Each row is a point on a landscape with many valleys, with its height.
A ball rolls from a point to the lowest of its 2 nearest points, and stops where none of them is lower. Distance is the straight distance between rows; heights are no part of it.
(504): [-28  19  17  36  -9  13  -9  13 -23   6 -11 -27 -35 -15   7  10 -29  32
  48   7  -4  -2  -7  17   0  -7  11  15   0   2  -5   4  40  20  -8   7
  -6   8   7   3 -26  16  -1  23   2  12]  height 353
(432): [ -6 -28 -29   9 -26   9 -35  -8  12  19  -9 -31 -17   6 -24 -17  15  -3
  14   6 -18   5   3   7 -14  15  -5  24 -21  -7 -14 -20  -5  30  -1 -19
  -6  -4  -2   3  -4  30  14   8 -11   4]  height 504
(264): [-36  28 -11   0   8 -15  -4 -37 -18 -18  -8  18 -42 -12 -28  33 -35  43
  37  15 -17   8  -4  -5  14 -11  15   1   7  16  18  -2  35  -2  -4  22
 -16  14  17 -15 -30 -28 -15  -8  13   2]  height 447
(1012): [ -4  17  10 -37  14 -23 -17 -14 -32 -27  16  18  16  -1 -23  -5   5  21
  26   0   4  -7 -30 -26  -1 -35 -11   9 -26 -19   8  16  22  -7  29  18
 -36 -40  13  24  28  37  -2   6  -8   0]  height 139
(13): [ 24  12  -9  12   8   7   1   5   1   1   3  18  -7  27  11 -23 -28 -23
   4 -20   3 -16  11  14  -5  -8  16 -30  38  -6  -5  10   8  -4 -20 -17
 -28   9   8   4  11  16 -28  -4   2   6]  height 717
(311): [ 17 -29  23 -31  21 -16  -1 -17  15  -6 -13  -3 -12 -13 -13  -4  32 -24
 -10  -5 -14  36 -24   2  -5  11 -29  17  -7  21   0 -31 -20  23  11 -25
  17  20  -2 -41   1 -17  -5  16   4 -13]  height 349
(729): [-23  31  -4  11  10  34   1  38 -20   9  -8   4  17  12  16 -26 -31  -1
   9   1  21 -43  -6   6  -1  -4  10  28  -3 -21 -17  51   8  -8   6  45
  -6 -12   7  27  -3  16 -14  -5 -13   2]  height 366
(1070): [-30  -9 -23  24 -10  10 -29  14   8  11  -1 -11 -21   6  12  30 -12 -15
 -15   4   6  -6  14  11   9  13   5  14 -11  14   4  -1   5 -12 -11  -6
   7  26 -15  -4 -25 -22  17  14   5   8]  height 572
(324): [  1  -2  19  29 -22  13  31  -4  19 -21 -22  20 -11 -28  14  -9 -26   7
 -18  -5  -1 -16   5   3  13   6  -6 -47  24  -7  24 -22   5 -26 -11  -9
  -5  15  12 -18 -16 -34  10 -14 -12 -11]  height 764
(1011): [ 11 -24 -25  16 -33   0 -26  23  20  16 -28   9   3  32 -23 -22  19 -16
 -22  20   0 -34  61  -1  -4  20   7 -17   9 -21   1  22  -7  25   9   5
 -18  23 -11   0 -38  -9  -8 -23 -15 -14]  height 472
(102): [-20  16 -20  29 -11  11  -3  24 -11   7  -3  22  21  11  -9 -12 -11  12
  14  10  15 -46   5  -8  -9   0   1   9  -1 -38   1  41  -6 -11  16  29
   0  -4   7  10 -22  12 -16 -15 -31 -19]  height 324
(492): [ -2   1 -12  -8  18  12   8  41  -7 -13  10  13  27   4   5 -25  40   3
   6 -22 -10  -9 -17   5 -19 -20 -23  -1  15 -31 -13  53  -8  -8  28  14
 -10 -34  15  20   9  30 -32  33   2 -18]  height 650
(498): [ -8   1   9 -18 -11   1  -3  -6 -19 -11   5 -10  24 -12 -14 -13  19  48
  27   6 -26   5 -20 -19 -12 -10 -11  14 -24 -12   1  18   2  -5  19  28
  -4 -38   9  20   5  29  11   6 -15  10]  height 249
(391): [  0 -47 -21  14  20  25 -21  26   9  14 -13  14 -20   3   3   0  14 -71
 -30 -11   1  -5  -7  16 -10  -2 -12   7   7 -26 -19  -3 -17  32  12 -25
  11  30  -6 -25   1  -1 -17  -3  -7  -8]  height 613
(445): [ -1  17  14  -6  16 -25   4  10 -15 -13   7  14  11  -6  -9  27  13   5
   4  18  51 -12  -1 -30  13   6   2  11 -15 -14   8  14  -5  -4  18  15
  -5  15  -4 -17  -8 -11 -16  -9   2 -21]  height 243
(24): [ -9  -6  12  18  30  23  12  -1  -4  13 -18  21 -10 -10  11  23 -27 -26
  -9 -12   7   5 -40  12  -2   3 -15  10   8  -1   0 -10  -9   0  -5  -4
  28  31   3 -33  -5 -15 -10 -10 -17   3]  height 506
(472): [ -1  -7 -10  24 -51  33 -12  20  11  -5  -6  -3 -22  -6  10 -17  10   8
  15  -9 -19 -21  24  14  -8  -4   6 -32   4 -33 -11  -8  26  18  -3  -1
 -22 -24  25  19   3  21   8  13 -12 -11]  height 198
(542): [  6   0 -18 -17   0 -25   9  -9  10  -4  43 -14  16   8  13   0   1   4
  -8   1 -13  28 -11  -8  -5 -13  17   1  -9  26   4 -22  -6 -39   4  -5
   9 -42 -22  13  32   2  19  16  -1  17]  height 337
(619): [ 29 -17 -13  -7 -16 -35 -40  20  20   5  17   6   1   9 -12  16  55 -25
 -47  25   7  -6  59  -4   2  20  -4 -36  -4  -2   2  23 -17 -13  11 -32
 -25   5 -23  -1 -19 -16  -4  14  32 -31]  height 541
(910): [ 16 -25 -20   5 -21 -21 -20  29  32   8   2 -11  18  22 -18  -8  58  11
 -28   7  -7   0  54  -2  -3  20   6 -24   0  -1   0  32 -15   7  12  -3
 -11  12 -14   9 -32 -12  -3   7  11 -17]  height 511
(713): [ -1 -27  14 -33   6  35   2  -1  28  -7 -28  12  -9  -1  11  10   4 -35
 -39  16  -8   8  23   6  20  25   3  22  -9  25   2 -39 -22  19  -2   2
  32  19   6 -22   7 -54  26  -8   1 -21]  height 655
(513): [ -6  -4 -23 -16  24  21  12  24  -4 -13  22  16  13  10   5 -33  18 -20
   4 -23 -18   4 -31  12 -18 -30  -3  10  16 -16 -13  19  -3   1  17  12
  -6 -42  16  22  37  30 -22  19 -10  -1]  height 666
(640): [-43   1 -18  19   6  -1  14  -3   4 -50  11  16 -24 -29  -2  25 -22   7
 -10  -2  18   2 -10 -21  28  -9  13 -17   3   3  21 -32  17 -39  10  20
 -12   4   8 -16  -2 -42  16 -14  -2  -4]  height 797
(697): [ 24 -15  21  -9  -1  -3  -5  20   4  13 -13 -43  23   4   5 -39   7 -20
 -18 -16  29 -13   1  -1   2   2 -14   0  -3  14 -19  18  -7  17   5  -4
 -12  10 -25  21   4  22   5  12   6  26]  height 228
(823): [  9  -1  -9 -26 -37 -23  10 -23  14 -34  23   9 -24 -16 -13 -10  34   8
  15  -6 -17  23  19   2   6 -18  -2 -39   7 -10  10 -34  16   9  -5 -13
 -38 -37  27   1  21  10   3   4   9 -15]  height 368
(598): [-18 -14 -34  12  26   2  -9  28   0  24 -24   6   8  35 -14 -10   2 -24
  -9  -1   0  -8  17  18  -5   9   0  37  10  15 -13  36 -25  28   6  28
  17  42  -1 -13 -44 -12 -24 -19   0   8]  height 394
(429): [-11  22  11 -41  49 -30  -2 -15 -34 -31   8  20  15   5 -17  -2  -4  13
  20   0   9   5 -29 -22   8 -23   2  30 -10  13   5  18   7  -4  16  33
 -21   0   6  -5  12   7 -20  -8   4   5]  height 242
(1159): [-24  -6   4 -17 -15 -13 -13 -28  -9 -35   3   3  -1 -22 -33  -9  21  42
  18  22 -24  11 -19 -20  -1  -5  -8  12 -34  -3   9 -14  10  -4  18  22
 -14 -21  14  -1  -4  -4  17  -6 -11  -5]  height 329
(1075): [-28 -13  -5  -2 -28  26  -7  25  16 -20  -9   0  -8  -9   4  18  44  15
  -8   7  -3  -3  30   2  12  16  -2  -3 -18 -11  13   9   2   9   4  18
  10   6  11   6 -22 -38  10  12   4 -27]  height 227
(110): [-33 -16  -8  20 -22  54  11  22  15 -12 -21  20 -17 -12  21   7  18   9
  -7 -10 -43 -10  17  29  -1   5  -4 -16  17 -22  10   6   5   7 -10   4
  24   2  30   5 -14 -30   6   8  -5 -32]  height 310
(301): [  2   9 -16   1   3 -19  19   1   8  -5  31  13  33  13  15   2  -2   9
 -20  -1  -9   6  -1 -14  -3  -5  18 -16   4  14  10   3 -18 -49   2   8
  19 -22 -14   7  18 -13  10  -1 -11   0]  height 291
(139): [ 10 -48 -11  26 -17  10  -5  -5  24  39 -14 -39  -1  -5  -8 -18  21 -13
   2 -14 -25  13 -10  25 -19  19 -16   4   4  -4 -20 -22 -12  47  -4 -40
  20   8 -13   6   4  30  13   9 -12   7]  height 468
(413): [ -9  26  22  18 -15 -19 -13  16 -18  25  -5 -28 -13  -4  -4  16 -27  -3
  21  21  66 -23   3 -15  15   2   3  25 -33  -5  -5  16  23  18   4   7
 -18  16 -20  15 -23  10   1  -5   8  20]  height 185
(310): [  3  -6 -33 -35   3 -24   8 -24  17 -21  45   8  -9  14  -3  10  13 -16
   0   5 -12  35   2 -11   6 -11  27   1  -3  17   1 -47  -2 -13   7  -8
   3 -51  -3   1  51  -5  10   4   6  -2]  height 359
(978): [  1  -8  -4 -25  22 -18 -14 -40   5   1   1 -11 -10   0 -19  11  10  -3
   7  12 -27  42 -25  -3  -5  15  -8  41 -19  30   1 -39 -16   5  -2 -14
  18  -1  -4 -31   9  -7  14   5   2  -6]  height 277
(604): [ 10 -11 -29 -45  -5 -28  15   0  25 -32  45  17   0  13  -3  13  48 -13
 -12  15   2  26  35 -20  10  -5  31 -14  -1   4   3 -30  -8  -4  17   8
   0 -44   2   0  40 -21   1   2  12 -24]  height 307
(1155): [  0  14 -12  30   9 -26   0  20  -9   3  -4  19   8  14 -12  21  -4 -15
   5  16  63 -30   8 -25  14  17   3   1   4 -32   5  26 -17  -5  16  -4
  -5  25 -10 -18 -20  -3 -25 -25   1 -29]  height 311
(1036): [-28  28   9   8   8 -10 -10 -23 -23  -8  -3 -21 -43 -16  -8  21 -29  38
  40   6 -11  19 -11   6  10  -9  13  12   4  24   7  -1  44   1 -14   4
 -17  16   4  -4 -23  -2  -7  15  22  16]  height 405
(1052): [-33   3  23  -4  13  -7   6  -1 -25 -35  -8 -32  -1 -21  -6 -30 -20  46
  34  12   0   1 -27 -16  11 -23   4  28 -13  12   4   2  34   8  12  40
 -35   2  -3  10 -15  17  13 -11 -10  32]  height 442
(854): [ -4  -9 -28  -7 -26 -14 -15  23  12 -28  32 -17  18   8  -7 -16  41  24
  -6  -1   1  -8  28 -17  -8  -7   4 -24 -12  -8  -2  18  10 -22  22  13
 -33 -37  -2  30   3  16   5  16   5  -6]  height 378
(983): [ 11  23  -1 -22  10  -3  24 -15 -17  -1  10 -24   7   3 -12  11   5  56
  48  -4 -15  36  -5   1  11  -8  22  30   7   7   2   1   6  18 -16  13
  14 -12   5  17   7  22  -1  -3  13  18]  height 365
(741): [ 32  -4  29 -51   3  -4   6 -34   2 -17 -22  -1  -7   3 -20 -28  14  -8
  22  -4  -6  21   0  -4   4   2  -5  12  -3  16  -2 -39  -6  43  -8  -9
 -26 -10  13  -5  27  11   3  -2   8  -3]  height 524
(176): [ 14  -3 -14 -22 -31 -13  -3 -11  11  -7  13 -20  33  11 -20 -22  26  47
  16   0 -29   7  25 -14 -14  -1   6 -15 -11   4  -1  12  -3  -6   9  18
  -7 -43   5  31  -2  18  11  13  -3   8]  height 320
(485): [ -4  10  40  -5   1  15   3  -9 -10  -6   2 -10 -25 -34  31   6  10  11
   7 -18 -24  23 -41  21  -9 -12 -24 -12  -5   6   5  -7  24 -11 -14 -26
   1  -3  11  -7  12   4   2  34  14   5]  height 503
(361): [-30  13 -18  11   1  -1  19  -8   3 -28  18  -2 -15 -15   4  37 -17  16
   6   8  28   7  14 -19  35  -9  38   2  -4   2  14 -39  18 -17 -11  28
  -1  -8   1   4  12 -33  29 -24   5   6]  height 812
(505): [ 21 -20  19   3 -18   1  21   3  23   8   7  12   5 -22  29 -16  18 -25
 -25 -23  -6  -4 -18   9 -12  -2 -26 -53  17 -18   4  -5 -10 -15  -1 -42
   8  -8   4 -13  15   0  -7   8  -5 -20]  height 422
(923): [ -8  31   0 -17  25   4  12 -49  -8  -2   8  -6 -11   0   1  42 -20  33
  18  20 -29  48 -17  -6  17   1  22  38 -11  23   9 -44   3  -8 -25   6
  35 -17  -2  -2  26 -17  28 -17  16  12]  height 274
(957): [  3  10 -18   5   9   3  -2  -4  -5 -21  10  22 -32  10   3  -1 -11 -11
  19 -26 -19  13  -4  23  -2 -18  12 -22  29  -4   2 -12  20   3 -16 -17
 -25  -1  24  -1  21  12 -22  14   9   1]  height 701
(62): [-16  18 -12  34 -23 -17  10  -1  -1   8  -5  13   6   5 -11  24 -10  41
  18  15   2 -19  33  -8   5  12  11 -16  14  -8  23  22   1 -14  -7   9
   8  19   1  -1 -44 -22  -3 -13  -6 -19]  height 199
(369): [ 30   2 -13 -25  10 -30 -37  12   1   4  20   5   2  26 -11  13  36 -30
 -16   3  15  -8  34 -12  -4  -2   0 -13  -3  -7  -6  24 -14   2   7 -27
 -26  -3  -7   1   7   5 -24  20  32 -13]  height 571
(117): [  8 -16   3  -3   0   7 -17 -22  24  11 -28  21 -21   1   3   8 -39 -30
 -53  10 -12  -6  38  16  10  23  -6 -30  18  39  18 -10 -15 -24 -11 -19
 -11  31 -12 -25 -38 -51   5 -10   8   1]  height 488
(754): [ -9  14  -6   3   9  24 -19  32  -7  10  10  -4  14  16  21   5  -6 -21
 -14  -4  26 -25  -9  -3   0  -1   4  23 -22 -16 -11  25  -3 -14   3  20
   9 -11  -7  18  18   9   2   8   0   4]  height 404
(579): [ 12 -42  -3  19  20  33  22  16   5  42  -6  -2  15 -11   6 -13  12 -47
 -22 -17   1  -9 -33  24 -26  -4 -17   2  17 -24 -24 -12 -21  37   7 -20
  36  11  -8 -10  19  20 -13 -12 -23  -2]  height 587
(38): [ -4   7  15  37 -15  41  35  13   4   1 -33  23   7  -7  19 -24 -33   6
   4  -5  -6 -42   6  17  -4   7   5 -28  40 -22   5   8   8   0 -16  10
   5   9  15  -1 -15 -14  -4 -27 -26 -13]  height 749
(753): [-10  -6 -10  18 -11 -19  19  -2  17 -47  12  24 -15 -28  -1  -2  -4   7
 -14  -3  10  -3  10  -5  18  -4   1 -47  23  -5  25 -16  10 -43   6  -6
 -30   8  14 -25 -12 -31   4 -12  -2 -20]  height 780
(28): [ 10  -6   9  -9   5  11  -6 -47  15  21 -33  10 -11  11  -6   9 -44 -21
 -33  19 -20  12  28  16   6  32  -1  -3   9  52  11 -31 -24  -3 -21 -16
  14  25  -6 -24 -22 -45  14 -22   8  11]  height 461
(613): [ 10 -33  -6 -12  16  18 -13   9  20   4 -12  21 -16   3  11  20   5 -60
 -34   4  10  11   8   6   8  15   6  12   1   0 -10 -31 -21  27   3 -15
  22  24  -4 -30  18 -24   6  -5  -1 -16]  height 636
(573): [-30   9 -19  17  -6 -17 -33   6  -1  14   8 -17   5  15   9  12 -31  -7
 -23  17  22 -18  17  -2   6   9   6   9 -18  31   0  22   7 -34  -3   7
  -9  21 -26   3 -33 -16  14   3  10  24]  height 547
(171): [-10   4   0  -1   0 -14 -31 -23   1  -1  -5   3 -15   0  -2   0 -42 -17
 -31  19   7 -11  20   3   1  11  -1 -21  -2  44  13   1  -1 -40  -5   1
 -36  20 -14 -14 -33 -39   1   3  13  15]  height 518
(212): [ 21   0   3  26  10  32  16   8  -2  19 -11  -3   0  20  17 -31 -39 -13
   2 -22  -7 -12   4  32 -16  -2  16 -11  38   6 -18   7  13  19 -25  -8
   0  19   4  10   4  20 -19  -9  -4  23]  height 727
(848): [  8 -10  -6  -4 -47  12  -7  12  17 -19  13 -24 -28 -14  14 -16  30   8
  22 -13 -16  13  22  16  -3  -8   0 -36   6 -14  -8 -19  29  16  -3 -19
 -32 -35  21  23  18  29  12  31  15  -2]  height 281
(1044): [ 28 -12   5 -23  15  -9  14  34   2  -4  12 -11  33  11 -12 -13  52  -7
   6 -26  13   7  -4  -9 -12 -14 -29   3   4 -26 -14  35 -23  17  29  -2
  -3 -22  -5  18  15  37 -24  28   9  -5]  height 632
(798): [ -7  10   9  26  25   1   8  -4 -15  49 -23  18   9  15  11  28 -52 -35
 -11   5  28 -14 -19  -5   1  15 -14  26  -4  10  -9  10 -21   6   1   7
  45  40 -12 -25 -22  -9  -7 -39 -14  12]  height 534
(340): [ 11   1 -19 -11  -4 -10  24  11  19 -17  19  15  15  10   5   7  22   3
 -13  -3  10   8  27 -13  14   0  26 -13  14   5   9  -8 -18 -12  -4  16
   7 -10  -1   2  15 -27   5 -10   0 -12]  height 236
(274): [-11   3  -7  -1  38  -6 -16  16 -14   7 -12   4   7  25  -6 -14 -12 -23
  -6  -2   8 -10 -11   2  -9  -2 -12  31   0  14  -8  41 -16   4  11  20
  -1  35  -3 -18 -29  -3 -33  -1   3  14]  height 355
(738): [-10   5 -15   2  37   1   6  15 -14 -25  24   6 -13  10  18 -16 -13 -14
  12 -36 -16  16 -34  17 -10 -35   2   2  24   6  -9  13  19 -12   1  -7
 -17 -10   7  12  29  24 -21  31   5  16]  height 683
(852): [  9 -14  16  -6  -6  29  11 -44  16   8 -29  16  -1  -2   6  -9 -28   2
 -20  -1 -50   7  -3  22 -14  15 -11  -9   7  25  10 -30 -15  -1 -23 -15
  32  13   9 -20  -5 -34  15 -20  -7   3]  height 428
(813): [-21 -24 -30  34   4  10 -33  22  -4  19  -3 -29 -21   7  -5   0   5 -22
   6  -6   0   2 -12  17 -14   4  -9  36  -9  -2 -17   6  -1  21   3 -11
   5  30 -12  -5 -19  18  -2  20  -3  12]  height 542
(800): [ 15  -4  14  20 -13   7   7  -8   0  42 -14 -26   9  -7   1  10   7  27
  15  -7 -20  11  -7  15 -12  14  -8   2   3   5  -6   5  -7  23 -16 -16
  34  12  -8   3 -15  15   8   6  -5  10]  height 435
(790): [  6 -25 -25   3  -8   0 -32  20  14  32 -34   0   0  37 -26 -18   9 -34
 -16  16   6 -20  42   7  -4  21   4  26  -2 -10 -18  20 -23  52   8   8
  10  36 -10  -4 -32   1 -13 -28  -4   1]  height 433
(204): [  1  14   5  25  -6  22  22  -5   3  17 -33  13   0  16  16  -7 -53   2
   1  -3  -1 -19  14  18   2  14  14 -13  30  12   3   8   1   7 -25   9
  10  30   3   0 -26 -20  -7 -28  -7  13]  height 738
(88): [ 13 -13  28 -13  26 -13   8   3 -16 -10  -3   4 -14 -21  -8  12  29 -20
   8 -15  13  23 -39  -4  -1 -12 -33  14  -5  -5   3 -14  -6  22  11 -17
  -1  16   1 -26   9   2 -15  14   1  -8]  height 413
(1020): [  0   1  -7  34  26  16  20  -4 -18  59  -7   7  25  16   4   5 -42 -18
  -4  -8   0  -5 -29  19 -23  -3  -8  35   4   0 -17   6 -18  12  -6   6
  51  20  -4  -4  -7  28  -6 -38 -23  22]  height 552
(540): [-16   4   0  15 -16  -2  21   5  -1 -11 -12   3 -12 -15 -14  18  11  36
  20   6  -1   2  14  -2  13  10   9  -2   3 -10  16  -5   1  12  -8  19
   9  17  10  -9 -28 -26   3 -12  -4 -10]  height 101
(515): [ -1  23  17 -28 -19  10  11 -28   7 -22  22  21 -26 -21  23  20   6   5
 -14   3 -26  22   3   7  14  -4   6 -29  -5   4  16 -28   9 -31 -17  -5
   6 -36  17   8  34 -33  15  15  26 -14]  height 470
(418): [-15   0 -18  -8  21  -1  -5 -52   0   7 -13   4 -21   6 -21  40 -30   4
   6  17 -27  39 -10   0   8  19  -1  39  -5  35  12 -51 -12  -4 -10  -7
  31  10   5 -36  -4 -30  22 -17   1  -1]  height 202
(659): [ 11   0  40 -10  -4   9   2 -14   8  16   6   7  -5 -25  33   9  14 -10
 -24 -17 -22   8 -23  13 -16   3 -30 -32  -7   5   5   2  -1 -28 -11 -40
  16  -2  -3  -9  10 -14  -3  30  12 -10]  height 465
(975): [ -9   6  13 -39 -25  -5 -32 -37  -8 -28   2  15 -18 -23 -26   8  15   8
   5  27  -8   0   3 -19   3   0  -7   1 -44  -4  13 -26   9  -1   9  14
 -26 -24  22  -3  12 -14  12   3   2 -18]  height 396
(773): [ -7  16   7  30 -10 -17  -9  17 -22  13   6 -43 -15  -5 -10  10 -26  17
  44   0  38  -6   1  -1   7 -10   8  23 -10  -6  -7   6  34  21   5  -3
 -20  11 -12  17 -17  42  -1  11   1  27]  height 282
(1117): [  8  14  20  -3  -2 -37 -12  15 -14   5  17 -45  16 -14  -5   8  -1   2
  -8  16  70 -13  11 -21  20   1   2   9 -29  17  -1  12  10 -11   6  -1
 -31  11 -38  20 -11  12  14   5  23  26]  height 235
(677): [ -4   0  34   3  -7  -9   4  22  -4 -13  -1 -52   5 -22  15 -24  -1  10
  -2  -8  43  -4  -4 -10  16  -4   0  -2 -11  22  -1   2  23  -6  -2   0
 -33   8 -27  18  -5  11  19  20  10  30]  height 109
(1057): [-14   7  14   2   7  31  13 -24  -8   0 -13 -11  11  -7   8 -28 -24  31
  19   8 -45  13 -37   7  -9  -3   1  32 -10   9  -3 -14   3   3 -12  20
  22 -18   7  12  13  15  21 -19 -20  26]  height 334
(949): [ -7   8 -13  38 -15  -4  11  -1  -8  16  -2  36  28   5  -1   6 -10  29
  10   9 -16 -32  -6  -8 -17   5  -5 -16  11 -30  10  27 -17 -28   4   7
  22  -7   9  -3 -15   4   0 -19 -39 -19]  height 272
(469): [ 14  -4  14  39 -34  18  20  11  11  41 -11 -35  20  -6  29  -7 -14  22
  -9  -5  -5 -15  22  16  -3  14   8 -26  15  14  -8   2   5   7 -22 -18
  33   7 -19  29  -6  11  29   4  -2  17]  height 460
(196): [ 30 -27  14   9 -20  -1  -4   4  22  -1  -7   9  -4 -11  13 -27   1 -45
 -41  -4  13 -13   7  -1  -1   7  -8 -46  13 -12  -1 -21  -7  -5  -1 -28
 -19  13 -13 -11   8  -3   3  -8 -13  -8]  height 370
(1016): [ 10  20  10  -8 -15  19 -20  15   1  36  -8  -3  24  21  24   9 -14 -14
 -19  13  28 -35  24  -2   5  17   9  11 -24  -1 -11  28  -9  -5 -14   9
  16  -3 -13  24   5  -4  11  -5   3   6]  height 434
(459): [-16   1 -14  -9  -5 -33   3  12  -5 -46  48 -13  15 -16  -4   1  34  26
   3  -1  22   4  -2 -31   1 -22   2 -18 -21 -11   7   2  26 -37  31   6
 -33 -38  -3  21  17  17   6  12   4  -8]  height 387
(860): [ -3   5  34   2   3   0  11 -29 -19 -10 -13 -23   5 -13  -7 -36 -38  31
  33   6 -21   5 -43  -2  -7 -15  -9  24 -10  12   4 -17  17   7  -4   7
 -17  -6   4   5  -1  31  17 -17 -21  41]  height 384
(796): [ 23   9  -1  35   1 -28  11  19  -3   1   5   7  14   7   1   3   7 -13
   5  -7  54 -28   4 -18  10   1 -10 -26  22 -41   3  18  -8 -20   9 -32
 -18  11 -10  -3   2  25 -19  -2   4 -27]  height 298
(4): [-10  20   2  -8   9 -27   1  20 -18 -21  30 -12  29  -8  -2  19  18  30
  10  14  49 -12  -2 -45  12  -8   7   5 -28 -23   7  28  14 -35  27  19
 -19 -20 -13  18   8  15   2  -2   3 -14]  height 323
(1033): [ -9 -12  -5  25 -39  37 -20  24  15   0 -16  14 -33 -10  15 -11  12  -3
  -9  -6 -25 -26  29  26  -9   6  -3 -34  15 -31  -1  13  21   7  -4 -14
 -13   6  26  -3 -20  -5  -9  12  -5 -26]  height 276
(426): [ 13   2  -9 -11 -39   2   9 -21  18 -19  15  35 -29 -12   4   7  18  -4
  -6   2 -33  16  18   9   7  -4   5 -45  11 -21  12 -35   1  -7 -13 -15
  -5 -26  28  -4  24 -14   6  -1   3 -25]  height 427
(838): [ -1  34  23 -36  15  -2   6 -22 -10 -26  20  27   2  -5  26   6  -4  17
  -9  -5 -23  12 -26  -7   5 -17   5 -15  -7  11   9   3  14 -39 -10   7
  -1 -33   8  13  41 -15  -2  21  16  -2]  height 502
(489): [ 32   2  40 -43   3  17  -1 -30  -5  15 -24   6  22   6  -6 -27  -5 -14
   9   6  -5  -4 -13  -9 -16   4 -12  16 -17   2 -16 -18 -16  33  -5   7
  10 -21  11   0  31  16   8 -15 -12   1]  height 489
(233): [  1  -8   3  44  13 -24  17  33  -4  -7  14  -1  15 -17  10  -5  16   1
   3 -15  29  -8 -33 -11  -6 -10 -24 -18  20 -27   3  25  -1 -30  17 -22
  -5  10  -8 -11  -7  25 -15  15  -9 -16]  height 216
(219): [ 28   6  27 -25  -9  23   4 -14   3  28 -21  -3  31  16  16 -17 -12 -12
 -17   5  -1 -16  12  -2  -7  16   7   5 -11  12 -15  -4 -22  19 -20  10
  27  -7  -4   9  17  -4  15 -18 -10  10]  height 462
(784): [ 32  23 -14 -16  33 -39 -14   8 -16  11  21  10  11  39 -16  22  10 -20
   3  -7  24  -9  13 -16  -5 -14   1   4  10 -10  -7  34 -17  -4   4 -21
  -3   4  -7  -7  10  24 -37  11  27  -5]  height 593
(457): [-20   9  -4 -17  40 -17  -8  -9 -20  -8  -8   8   2  13 -15   1 -16   8
   9   6  -2  10 -19 -12  -1  -2   2  35  -7  30  -2  16  -5  -7   8  35
   2  25  -2 -22 -24 -11 -15 -11   2  16]  height 306
(755): [-22  22  -3 -32   5 -17 -28 -45 -15 -28   8  34 -34 -15 -28  32  -7   9
   2  20  -9   0   8 -10  11  -2   1  -8 -15   9  17  -8  19 -22   4  13
 -23   1  20 -14  -4 -35 -10   3  20 -18]  height 450
(103): [ -3 -11   0  -5 -10  32  16 -23  15  -7 -11  -4  -1  -1   9 -32  -5  12
   2  -9 -50  15 -16  20 -16   0   1  -1   8  12  -1 -26  -4  10 -18   0
  15 -19  14   7  21  -3  13  -4  -7   7]  height 382
(1101): [  4  26 -22 -29  11  -6  19 -41  -4 -10  19 -15  -5  11 -11  11   1  41
  31   0 -32  47  -3   4  16  -6  37  27   6  20   3 -30   7   9 -24   4
  15 -32   4  16  34   2  14  -5  18  14]  height 325
(118): [ 31  12  -1 -23  40 -11  20  29 -10  12  19 -12  28  21   5   8  17 -10
   7 -29  21  17  -6   1   2 -13   2  23  17  -4 -17  27 -18  12   1  -4
  21  -5  -8  16  25  26 -25  16  17  10]  height 612
(631): [ 22  11   8  -2   0   6  36   7 -12  37  -3 -29  33   0   0  14   7  42
  28  -5  -4  22  -5   2   6   3   5  29   3  -9 -14  22 -18  26  -4  21
  49 -10  -4  20  -6  30   6  -4  -3  18]  height 403
(946): [  6  15  33  17  24  11   2   9 -22  22  -3   1  -7 -14  12  25 -13 -18
  12 -14  27   2 -47   2  -6 -12 -19  16  -7 -20  -4   3   8   6  -8 -16
  10  12  -5  -7  11  23  -8  10  -4   7]  height 469
(388): [  7 -25   8  31  14  18  19  12  -8  56  -7 -17  35  -8   9 -11 -10 -18
 -16 -16  10 -17 -38  12 -27  -1 -23  11   0 -14 -22   8 -20  18   8  -5
  46  11 -16   3   4  32   3 -15 -27  12]  height 569
(193): [ 36 -26  14  -6  -8 -28 -12  -2  15  10  -8 -11   4   0 -11 -18   6 -35
 -33   8  24  -4  17  -7   6  13  -4 -17   1  16  -5 -21 -17  13   2 -24
 -15  21 -29  -8  -1   0   7   0   0  10]  height 312

For each start below, name the point where the ball stops.
(1070) | (418)
(659) | (677)
(784) | (1012)
(324) | (1012)
(489) | (540)
(579) | (418)
(469) | (418)

Call two points neighbours if one is among the 2 nearest of the other. Go from one point of each pair to the other, from neighbour to neighbour, staying as low as possible. Name the highest point that can't be avoided.
(445) and (233) | (1155)
(498) and (233) | (459)
(413) and (677) | (1117)
(472) and (540) | (110)
